A landscape with many valleys, sampled at points; each row gives a point and its height.
From any point a ball rolls to the lowest of the 2 points nearest to it. It stops when none of these is lower. Distance is the straight distance between rows; heights are no part of it.
Mev h=53.6: [165 120 124 128 191  89  73 177 126 113  93 154  81 126 145 116 122 184
  85 161 115 130]
vin h=72.5: [175 151 124 102 156 151 150 150 108 180 171 137 127 201 115 157 153 121
 116  93  85 206]
fiz h=81.4: [144 115 121 116 151 110  90 164 120 150 150 121 149 145 126 111 127 166
  71 127 120 140]
ditu h=33.9: [ 97 111 137  83 145 126  82 125  97 148 130  95 164 119 169 157 137 142
 127 125 120 133]
Nuner h=65.5: [103 145 142  96 105 172 181 128 126 129 114 156 114 145 124 153 122 110
 170 177 139 218]
Zarep h=39.5: [107  95 134  99 166 119  76 159 107 101 107  93 146  76 181 148 132 144
 115 146 121 119]
ped h=39.6: [103 131 109  63 187 132 123 129  63 153 137 119 157 133 145 148 137 145
 147 136 116 141]
Ketuv h=22.7: [ 84 101  96 132 103 125 112 143 130 110  84 110 165  64 160 141 126 132
 148 159 164  89]
fudi h=59.9: [131 109 117 168 123 122 151 150 154 104 108 133  99 108 131 126 112 132
 143 151 144 151]
detur h=41.6: [203 121 101 160 108 110 134 175 157 133 175 160 112 156  79  79 116 149
  53 117 109 121]
dobek h=15.8: [ 81  86  66 141 137  98 117 160  91 116 125 129 152  66 149 135 125 158
 133 142 126  91]
ral h=57.5: [160  92 121 178 145  74 106 152 156 106 137 147 102 141 126  71 110 146
  95 110 111  87]
zitad h=33.2: [106 118 140 159 136  86 116 119 152 159 150 120 157 167 135  74 125 134
 119  81 129  76]
bobim h=20.9: [ 87 106 108 129 143  92 120 126  91 137 167  91 174 120 152 116 134 128
 136  71 113 100]
lodeg h=25.2: [112  75 133 153 143 105 113 129 123 120 142 152 116  97 157 146 132 139
 130 129  95  91]
dapu h=39.1: [ 86 107 134 171 115 120 149 107 152  86  78 138 104  87 159 141 124 110
 195 138 142 103]
Somag h=49.7: [122 134 155 154 120 127 131 140 144 138 146  95 136 177 156 102 128 124
 132  69 101 166]
Kup h=53.3: [ 88 127 115 125 190 109 147  88  79 134 122 123 144 116 144 138 144 109
 198 114 113 106]
buk h=75.8: [142 153 180  51 174 161 110 113 113 128 108 109 101 137 148 154 144  95
 126 150 125 198]
mafo h=44.1: [139 138  77 132 127 148 177 142 110 133 169 109 123 138  99 140 135 128
 126 110 105 184]
sude h=81.2: [111 178 152 169  80 145 172  89 153 120 157  81 140 156 102 103 124  82
 147  65 134 129]
fezam h=82.8: [138 125 119 102 174 125 115 177  95 132 145 114 126 134 154 131 140 157
 105 130 111 198]
valef h=49.3: [111 136 153 165 133 137 168  71 140 143 150 162 114 150 115 126 142 105
 167 104 103  98]
bavoz h=60.4: [ 62 126 138  74 118 154 138 122 106  97  85 108 158 113 160 151 127  97
 191 177 167 188]
vazes h=49.1: [156 113  87 106 215  70  82 168  76 109 122 144  99 100 145 107 107 181
  85 154 108  97]
Zozot h=56.5: [ 82 114 115 196 106 108 152 157 141 110 127 110 127 125 147 111 121 140
 150 103 126 151]
tibe h=70.8: [190 163 124  89 142 162 145 173 106 176 134 177  85 195 117 162 156 136
  93 123 103 211]
sobip h=77.6: [157 148 168  60 149 159  76 149 127 136 113 107 113 133 153 157 147 150
  72 147 132 194]
gediv h=53.2: [ 94  98 129 176 104 102 125 171 139 110 168  88 143 133 172  94 123 140
 118  59 105 150]
tal h=79.5: [154 195 172 138  80 191 172 100 154 125 128  95 123 220 131 125 138  30
 185  57 102 203]
govul h=48.1: [104 127 105 138 149 126 171 101  94 140 154 124 152 132 114 140 136 120
 164 115 111 151]
zud h=56.7: [150 115  94 157 138 100  96 129 160  96  77 135 106  65 112 113 112 136
 131 178 157  57]
Nuvu h=27.6: [110  99 157 147 105 149 139 128 130 110 148 146 130 111 160 147 139 138
 143 127  90 146]
nido h=79.7: [105 161 148 148  76 173 191  83 139 101 139  96 131 140 117 126 125  73
 183 101 140 183]
pigu h=53.5: [145 165 147 128 137 146 129 128 129 152 140  65 143 213 136 116 136  85
 148  58 114 197]
mide h=68.4: [142 147 130  98 121 169 171 145 121 153 137 172 108 171 108 159 136 137
 130 152 117 208]
Nuta h=33.8: [142 144 109 140 163 109 155 108 137 170 131 145 130 161  85  97 131 132
 129 121 142 116]
gef h=32.1: [103  98 145 167  54 151 131 117 150 103 146 138 140 104 141 143 121 147
 124 131 120  97]
nale h=19.4: [152 148 181  74 119 175 140  78 149 130 105 180  95 144 104 159 131  99
 138 183 139 164]
fubug h=41.0: [167 136  72 155 130 113 163 177 126 128 180 106 105 132 100  96 124 139
  86  91 110 173]
topum h=59.2: [ 96 117 107  98 185 104 113 109  86 141  87 146 130 101 139 144 136 128
 170 152 134  72]
rofa h=60.5: [ 78 108 107 201  97  77 140 138 152 112 102 130 149 120 145  90 122 135
 151 107 160  85]
Fupep h=53.9: [169 117 136 184 111 113 113 124 178 108 136 146 113 117 103  96 119 143
  93 144 130  84]
Vizu h=7.1: [109  61  66 130 129  67  84 166  90 108 132 148 155  96 151 110 116 158
 101 128 114  52]
torol h=78.1: [151 172 143 128  82 177 190 111 154 138 145 117 105 180 102 134 134  69
 161  83 113 190]
Sove h=83.7: [191 125 112 104 190 121 105 182  94 122 162 122  87 127 134 131 129 142
  72 108  74 178]
Lozop h=67.7: [139 100  69 135 137  90  78 181 108 106  89 184 121  85 131 133 112 196
 100 193 151  81]
karat h=62.6: [124 135 118 129 127 152 165 165 128 105 110 128 104 115 133 143 121 139
 155 161 137 208]
nilu h=54.5: [ 31 134 156 127  72 148 143  62 124 115  91 135 167 129 157 142 126  86
 212 102 155  82]
vogu h=24.8: [156 166 160 101 136 144 135  83 141 158 125 140 126 156  98 125 134 109
 118 129 139 129]
lod h=33.1: [ 92  88 139 160 147 105 105 123 124 102  85 132 111  72 184 141 130 122
 165 119 110  87]
sugi h=38.7: [102 153 165 107 108 149 130  94 144 135 136  79 169 142 130 130 122 102
 153 105 151 144]
vir h=53.0: [128 127 131 144 108 137 145  75 133 148 156 158 137 117  96 143 133 132
 130 131 117  66]
Lirif h=74.1: [163 160 143  66 165 163 135 126 111 155 134 112 117 175 129 153 151  98
 135 113 105 216]
Levo h=44.6: [ 73 141 132 162 104 129 174 100 149 126  98 129 129 132 130 113 127 107
 189 125 159 112]
tazed h=44.2: [120 116  96  97 203 107  83 178  78 100  84 117 110  68 169 136 117 167
 114 174 125 109]
pugik h=81.1: [203 148 146 137 129 146 129 157 161 164 151 124  93 175 105 116 131 118
  79  94 104 148]
kevov h=46.7: [144 142 126 104 106 151 130 148 138 118 131  81 136  99 120 137 121 142
  97 145 154 168]
gat h=48.9: [144 105 104 125 121 133 111 146 127  99 139 111 124  68 117 144 114 155
  93 163 126 122]
nati h=61.3: [203 114  96 152 160  72  91 146 133 104 135 161  97 111  92  79 104 158
  75 142 119  66]
Mep h=43.9: [119 138 143  81 123 147 106 117 134 110 110  51 147  84 147 147 120 113
 123 145 167 145]
Menip h=82.2: [222 184 113 103 136 156 157 146 147 174 133 134  92 168  66 130 136 112
  83 113 133 168]
tibo h=26.2: [192 172 150  78 144 156 137  88 127 146 116 171  93 137  77 142 129 125
 106 175 139 149]
Nug h=27.4: [ 94 100 124  96 112 133 104 112  98 154 148 113 186  99 142 158 135 131
 127 124 145  69]
suzig h=11.2: [109 126 176  97  82 167 137 103 149 124 106 167 129 127 128 154 129 118
 150 193 147 142]
Dapo h=44.8: [125 139 162 201  92 121 162 113 168 142 146 140 124 173 118 102 129 124
 137  84 110 111]
soru h=57.8: [ 54 131 142  93  75 151 142  96 122 113  78 124 171 109 158 143 127  90
 201 159 166 128]
Pom h=41.7: [144 158  90 130 180 114 154 138 109 152 126 159 101 128  91 121 117 150
 142 161 128 132]
Vaza h=60.0: [133 134 106 144 134 117 133 135 149 105  65 137  99  88 117 134 111 130
 135 194 173 124]
baz h=38.6: [167  95  92 166 105 111 135 177 147 103 179 108 119 110 106 102 110 150
  77 114 111 126]
vina h=65.0: [164  98  95 150 128  98  89 144 136 119 120 187 120 122 103 116 121 181
  89 188 131  68]
pekem h=52.3: [135 132 135 151 120 112 107  98 167 116  92 119 132 102 111 110 120 119
 133 148 185  56]
fur h=20.6: [123  82 103 139 136  70  96 138 128 139 151 125 157 127 120  91 117 149
  89  99 127  42]
baki h=35.7: [133  94 125 177  69 131 127 134 144 106 179 114 148 110 110 117 127 139
  86  99 117  97]
bizem h=40.6: [151 139 144 176 111 117 144 116 168 163 159 140 135 181  83  66 128 127
 101  89 114  76]
lufoz h=78.8: [164 153 156  65 154 137 102 139 113 167 129 139 122 156 110 146 155 165
  61 149 132 157]
Dob h=51.1: [190 116 122 139 107 136 107 132 158 100 141 138  92 102  89 133 119 152
  70 163 125 112]
zav h=57.9: [145 133 126 104 183 100  97 132 115 121  96 158  91 101 122 141 124 158
 112 178 130  97]
vodo h=76.1: [158 175 143  73 117 181 167 103 133 153 119 142 107 202 107 138 148  66
 151 121 132 211]
mefol h=61.7: [129 142 118  75 181 124 111  96  92 136  90 182 113  95 115 153 131 137
 139 206 147  78]
far h=19.9: [ 58 102 135 138  74 128 106 109 110 130 133 118 182  95 176 154 133 108
 160  90 133  60]
Tiket h=50.1: [ 55 146 146 191  71 124 158  80 134 120 115 135 157 143 132 122 134  92
 190  84 157  66]
Dab h=32.4: [117 165 177  73 125 160 126  66 127 154 115 117 141 176 110 138 125  81
 167 133 160 161]
Sev h=10.4: [ 45  87 101 159  92  97 117 127  91 128 156 130 177 114 158 125 138 130
 144  67 114  55]
Vad h=47.7: [114 137 151 120 100 136 115  90 167 100  97  88 137  77 128 135 113  97
 147 147 175 101]
zimod h=43.0: [ 83 133 175 143  83 147 105 103 139 114 151  65 184 122 161 133 128 105
 139  84 129 114]
bapiz h=80.0: [186 126 152 118 128 137 105 144 139 163 159 154 109 152 113 127 132 162
  57 129 111 131]

Call two points neighbours if one is among the 2 nearest of the other. Go from one point of each pair to the other, from neighbour to neighbour, staying as low as possible. Name the highest point that can't be avoided.
vogu, suzig | tibo
fudi, Mep | Vaza
Sev, vogu | zimod

Where does a ball stop that starts at each point below?
topum | lodeg
sobip | fudi
vina | Mep
bavoz | lodeg
Lozop | ditu
mefol | ditu
vodo | fudi
